Each row is a point on a tangle of strands that fork and nearly touch. The rows are in no order.
Points whose rows are less than 52.1 apart are linked; no others are.
Godin: [  8 -22  29   3  -9  -2   7   2 -27  -7   4   8  -3 -10  12  29  31   2
 -10   5]
zigaz: [ -1  15  -1 -16  22   5 -18  -4  -1   7   2  -6   5  -4   5 -45 -21   9
   0  11]
bomi: [-24   3  -7 -29  17  -5   5  -3 -11  27  14 -19  24  -1  -7 -20 -19  -7
   2   2]
nifiz: [ -4  -5 -11  15   3   0 -30  18  19  -2 -11  38  -7   4 -16 -14   5   1
  -2  -3]
veb: [  8  -9   2 -12 -11  15  19 -27  -5  -8  13   8  -5   6  21  -3 -10  10
  15 -14]
Dosor: [-26 -17 -17 -10  12   7 -15   7 -17  21   7  -1  -1   1  17 -42   8 -13
 -17 -14]
Genit: [  4 -24  33  -8   0 -17   1   6 -21  -4   8  26  -5 -10  13   6  17   7
 -20   2]
kaba: [ 13  19  -8  -5   8   9  -4 -15  16  -9   3 -15   1  -1   0 -27 -20  12
  16   5]
dofuz: [ 27   8 -11  23  -5   4  -6   6  23  -9 -12 -33 -13  -3 -16   3   0   0
   4  -6]
Miri: [  3  -9  12 -19 -26 -20  21  -9  -5   6  10   6   5   5  23  39   8  15
 -20 -19]
dafo: [ 19  -5  12  10 -18  35   5  -9  -5  -3   1 -12 -17  -2  33  -8 -14 -17
  26  -5]
botom: [ 38   0   9  10   2  18 -14  -6   4 -12   5   3  -8  -3   0 -21  16   7
  -1  -2]
Kaz: [ 16 -15   5  15 -10  26  -4 -24 -11  -2 -12   4 -22  -1  23  19  19   0
  18 -15]
gar: [ -1 -10  12  -4   8   1 -15  10 -15   9  13  10  11  -3 -15 -21   7  -4
  -8  12]
Putik: [-37 -23 -14 -13   9   6 -13  -1 -18  28   7  20  -1   9   6 -21  -1 -11
   2 -12]
vok: [-13 -25  10   3  17  -7 -18   1 -19  24   0  41 -14   4  18 -13  15  11
 -21 -10]
kire: [ 32   4  -8  -2 -23  22  20 -27 -10  -2   8   0   7   8  16 -10  -6  17
  -4 -17]
tapi: [-37   8  -1  -1   7 -17  -1  29  19  -8  -5  13   6  -2 -10  -4 -22 -13
  15   9]
dito: [ 21  -3  10  -1 -13  -3   8  -4 -12 -19   4  11  13  -8  -1 -13   4  20
 -22  16]
Nive: [-40  -3  -5  12   8 -27 -12  16   7   2 -16  23 -19  10  -8 -16  -4  -5
 -11  -5]
Dase: [ -3   3 -11  20 -18  -5   0   5  17 -14  -5  16  -1   5 -30  27  20  -8
  -8   5]
daluv: [ 24  -4 -16  15 -14   4   9  -9   4  14   1 -23  -3   2 -27  23  20  -5
 -11 -11]
Dafam: [ 20   1   9   9  13  10 -24  13  10 -16   0   2 -24   5  21 -21  12 -15
  27 -18]
Geso: [  4  22 -19  10  15 -15 -18  36  26  -6 -19 -10   8 -15 -11  -7  -3   4
   9  12]
bigon: [ -8 -24  -1 -18  -5  24  10 -31 -13  14  16  15   3  -1  22  18   1   7
  30 -12]
Ribe: [ -3   8  -7  -9  19  -8 -13   6 -10  22  -6 -12   3  -7   0 -48  -1  13
 -27  -2]
ratu: [ -5  20  -5 -14  24 -30  -4   0   2  11 -11 -23  -9  -6 -12 -25 -12  14
 -21  -4]
gem: [-14  20 -14   2  19 -12 -26  27  14  -1 -20  -8  -2  -8  -2 -35 -13   4
  -2   4]
Keme: [ -1  23 -15 -15  -5  -2   2 -17   5   3   5   3  14 -18 -14 -17 -15  25
 -10  31]
gak: [ 48   6  -2   6  -9  32   1 -19   0   1   9 -12   2   2   8 -20   7   7
  -1  -8]
vuz: [-26  -1  14 -25  17 -12  12   4 -13  17  21 -14  17   3  -1   2  -8 -19
  -2  -1]
deda: [  3   5  11  12 -28  -8  10  10 -11 -37  -6  12  10   3   4   3  -4   7
  -9  19]
Bizus: [-16 -14 -11  -9   3 -10  14 -18   2  10   6  -3 -11  11 -13  23   0  -7
  11 -21]
Foli: [-15 -25   8  -8  13 -21 -16  -1  -7  34  -1  32  -3   2  21  20  11  11
 -19 -18]
mavo: [ 13   2 -20  -3 -18  10  19 -20   5  20  14 -16  21   4 -23  15   5   7
  -9  -7]
movub: [ 24   2  -1  17   6  16 -26  -7  20  -9  -7  23 -21  10  18  -8  28 -10
  28 -18]
vifev: [  6  25  -6  16 -47  11  15   4 -19  -2 -19 -14  19   9   6   7 -30  -7
   0  16]
lal: [  8  12  -6  21 -25   2  13  25   8 -32 -17   9   7  -4  12   3 -16   9
   7   8]
Fugi: [-17 -24  11   5  11  -4  -6 -14 -13   7 -10  15  -1  -4   6  45  27  -3
   8  -8]
ret: [-19  -6   1   2  12 -32  -4   4   0   2  -8  17 -20  10 -18   6  11  -7
 -19 -12]
nisab: [ 11  24 -20   0 -21   4   5 -21   7 -14  -6   0  11  -4 -13  -9  -7  29
 -13  10]
Guta: [-12   4   5   7   6 -17  -2  12   6  -9  -2  -3  -8   7 -29  17  11 -18
  -9  -2]
lof: [  4  -9  10   3   9   5 -14  18  -3 -11   9  -5   3  -3  -1 -12  -4 -12
  14  11]
Los: [ -1  -1  14 -12 -35  -4  36  -6 -21   4  17  -5  18   7  21  27   1   8
 -14 -10]
Subo: [  4 -27  17   9   1   5  -2 -16 -16  -9 -17  16 -14  -8  21  33  27  12
   8  -8]
Dolap: [-10  17  25 -14  17   3  20  13  -5   4  19 -11  19   0 -13  27   5  -9
 -31   0]
zofi: [  9   7   4  11   3  23  -2  12  23 -15   2  12 -10   0  28 -13  -6 -15
  44 -12]
naso: [-15  11 -14  11  11   5 -32  17   1  14  -9   8   4  -6  -9 -49   0   6
 -17  10]
Bege: [ 12   2 -18   5 -27   2  10 -21  -1 -17  -6  19   1  13 -10   4   3  20
 -11  -5]
zuded: [-12  -7 -11  -5  -1   8   8  -9   3   6  12 -16   0   7 -13   6  -9 -12
  25  -4]
rud: [ 12   8  -6  18 -14  19  14  17  19 -19  -8   6  -2  -3  18  -3 -18  -3
  25  -4]
kobod: [ -7 -19  16 -27  -3 -24  -3  -5   7  24  10  10  -6   4  22  25   5  13
 -13 -23]
rivib: [  6 -10  14  -2  -6 -18   8   0  -5  -4   3  23   3  -5 -14   2  13  10
 -30   3]
zefu: [ 13   8 -12   6  10 -14 -14   2  22 -14 -15 -16 -23   6 -19 -11   1   6
   0 -21]
gener: [-28 -21   6  -3  13  -5 -15   0 -11  -1  -3   9 -15   2   1  20  13 -13
  25  -8]
zeniz: [-21  -6  -4  -3 -12  -8  22 -19  -2  -3   5  19  -4  11 -10  45   9  -8
  -6  -7]
puza: [ 29  11   0 -13   3  -5  18 -12   3  12   7 -39  14 -12   0  -2  -7  20
 -12   6]
gino: [-24 -22   1 -25  12  11  -5 -13 -18  20  20  15   2  -1  13  -3  -2  -3
  26 -13]
kel: [ 21  -2  10   0  20   7 -26  11  -3 -12   2  -4  -9   2   7 -32   5  -5
   5  -6]
fegud: [  2  11 -15   1  -7  12   9 -15   7  10   8 -28  18  -3 -20   4  -9  -4
   9  14]
Sevir: [ 10  -4 -16   2   1  -1  -8 -21  15  -9  -6  25 -21  11 -10  -1   1  12
  -6 -18]
zis: [  2  26  -8  -1 -14   4  10   3  14  -5 -12 -20  17  -5  12   8 -22   6
  10  45]
Gonep: [-27  19 -12 -12  14 -29   9 -11  10   7  -7 -10  -4  -5 -20 -11 -22  10
  -9  -1]
Vibop: [ 24   2 -17  16 -13  38 -15 -11  21   1   6  22  -5  11   6  -3  13  -5
  25  -9]
ruva: [ -6  -5  -2  -7  17 -12 -16  16 -12  18   3 -14   7  -1 -15 -12  18 -16
 -24  -7]
boz: [ 11  -6  17  -5   2  11  22  -4  -9   7   3 -42  13  -1  14   4 -25 -15
   7  24]
gukob: [-12   2 -10 -10  -5   7   3 -19   3   8  10  26  15  -3 -15 -27 -20  18
  -4  10]
zefi: [ -3  -3 -20   8 -32  -5  19 -20 -12 -10  -6  18  -2  18 -10  34   8   6
  -8  -7]
Fivel: [-10  -9 -10   8  -2  -1 -13   4  19 -15  -6  33 -16   6  -4   8  -2   0
  14  -7]
Gefon: [  3  26  11   8  13  -2  -1  22  12  -9 -11 -23  15  -5 -13  14   3 -12
 -11  39]
Gelin: [  0  25   7   2 -27   0  28  -2 -14 -14 -14 -23  17   7  13   8 -25  -1
  -4  32]
rulu: [ -9  29  17  -3  18  -2   4  10  -1   0   4  -6  18  -7 -23   9   5  -8
 -29  24]
sedi: [-10   4 -10   6   4  -3  10  27  26 -18  -6  14   5 -11   5  -3 -26  -2
  31  -2]
Fibo: [  7  26 -20   3   4   0   1  18  26  -2 -13 -16   9 -15   4   3 -22   9
  19  25]
Ledo: [ 26 -19  -7  12 -13  20   2 -17  -4   9   3  -2 -10   1   1  18  20   4
   2 -11]
pena: [ 23   8   0 -14  20   5  11 -16   3   3   7 -35   0  -1   9 -22 -21  11
   9  -5]
Ros: [ 10  23  -9  25 -10   0   4  17  22  -8 -13 -27   7  -7 -21  19   4  -8
  -4  18]
lovu: [ 15  12  -1  -5  14 -25   6  -8  13 -10 -13 -32 -14  -6 -17  -5  -7  14
 -13  -5]
mone: [ 11  -9  15  -5 -13   4  29  -5 -16   7  15 -26  13  -3  13  11  -9  -3
  -3   4]
saz: [-28 -24   1 -11  20 -13 -20   8 -23   0  -7  -2 -21   0  14  -1  22 -17
   6 -18]
Lefo: [ 10 -12  14   7  -9  21  12   3  -8  -4   0 -29  -9  -3  25  -1 -31 -23
  26  12]
bub: [-22   0  29 -17  15  -6  13  14 -15  12  22   2   9   0   0  30  15 -18
 -10  -9]
Fudev: [-29 -17  24  -2  -2  -7   2   9 -10 -18   7  18 -11  -4   7  13  -1 -12
  21  13]
bet: [  2  -3   7   1  15  -9  -6  18 -13   6   7 -26  -3   3 -17  13  25 -26
  -7  -7]
fafi: [-14 -20  -6  11  11   0 -31   4  -8  11  -7  40 -13   6  -6  -9  15  -1
 -11  -1]
lep: [ -5   8  10   7  12  -1 -16  31   5  -6   0  -5  22  -5 -11  -5  -2 -18
   4  33]

A fork is a point with three links. Follow the links from the first point to the second and name the forks in between, in order.
gak / Nive | kel lof Guta
pena / dito | Ribe ratu Gefon lof kel Dafam rud
dito / Ros | rud Dafam kel lof Gefon
Keme / lep | Bege Subo rud Dafam kel lof
rivib / Ribe | rud Dafam kel lof Gefon ratu

Follow the links from the first point to the second, and from the first to the third. Name the last point that the two ways share.
zeniz / Fudev / gar | Subo
Geso / ret / rud | lof
Dosor / Gefon / Dase | lof
rivib / Lefo / Keme | Bege
tapi / Nive / Subo | rud
gener / tapi / kire | rud

A fork is a point with three links, a tip a point with one. Leave the first point through the second and follow the links. Name the first fork or tip that comes.
vok / Foli | dafo
dafo / Lefo | Bege
zefi / zeniz | Subo
Dosor / Putik | kel

Name the points in between on the shortest way along the links from the first point to the second, in order.
Keme / daluv | nisab Bege zefi zeniz Bizus zuded fegud mavo
ret / gino | Guta bet ruva gar lof kel botom gak kire veb bigon
mone / zefi | Los Miri kobod Foli vok fafi nifiz Fivel Sevir Bege
Gefon / kaba | Ros dofuz zefu lovu ratu Ribe zigaz
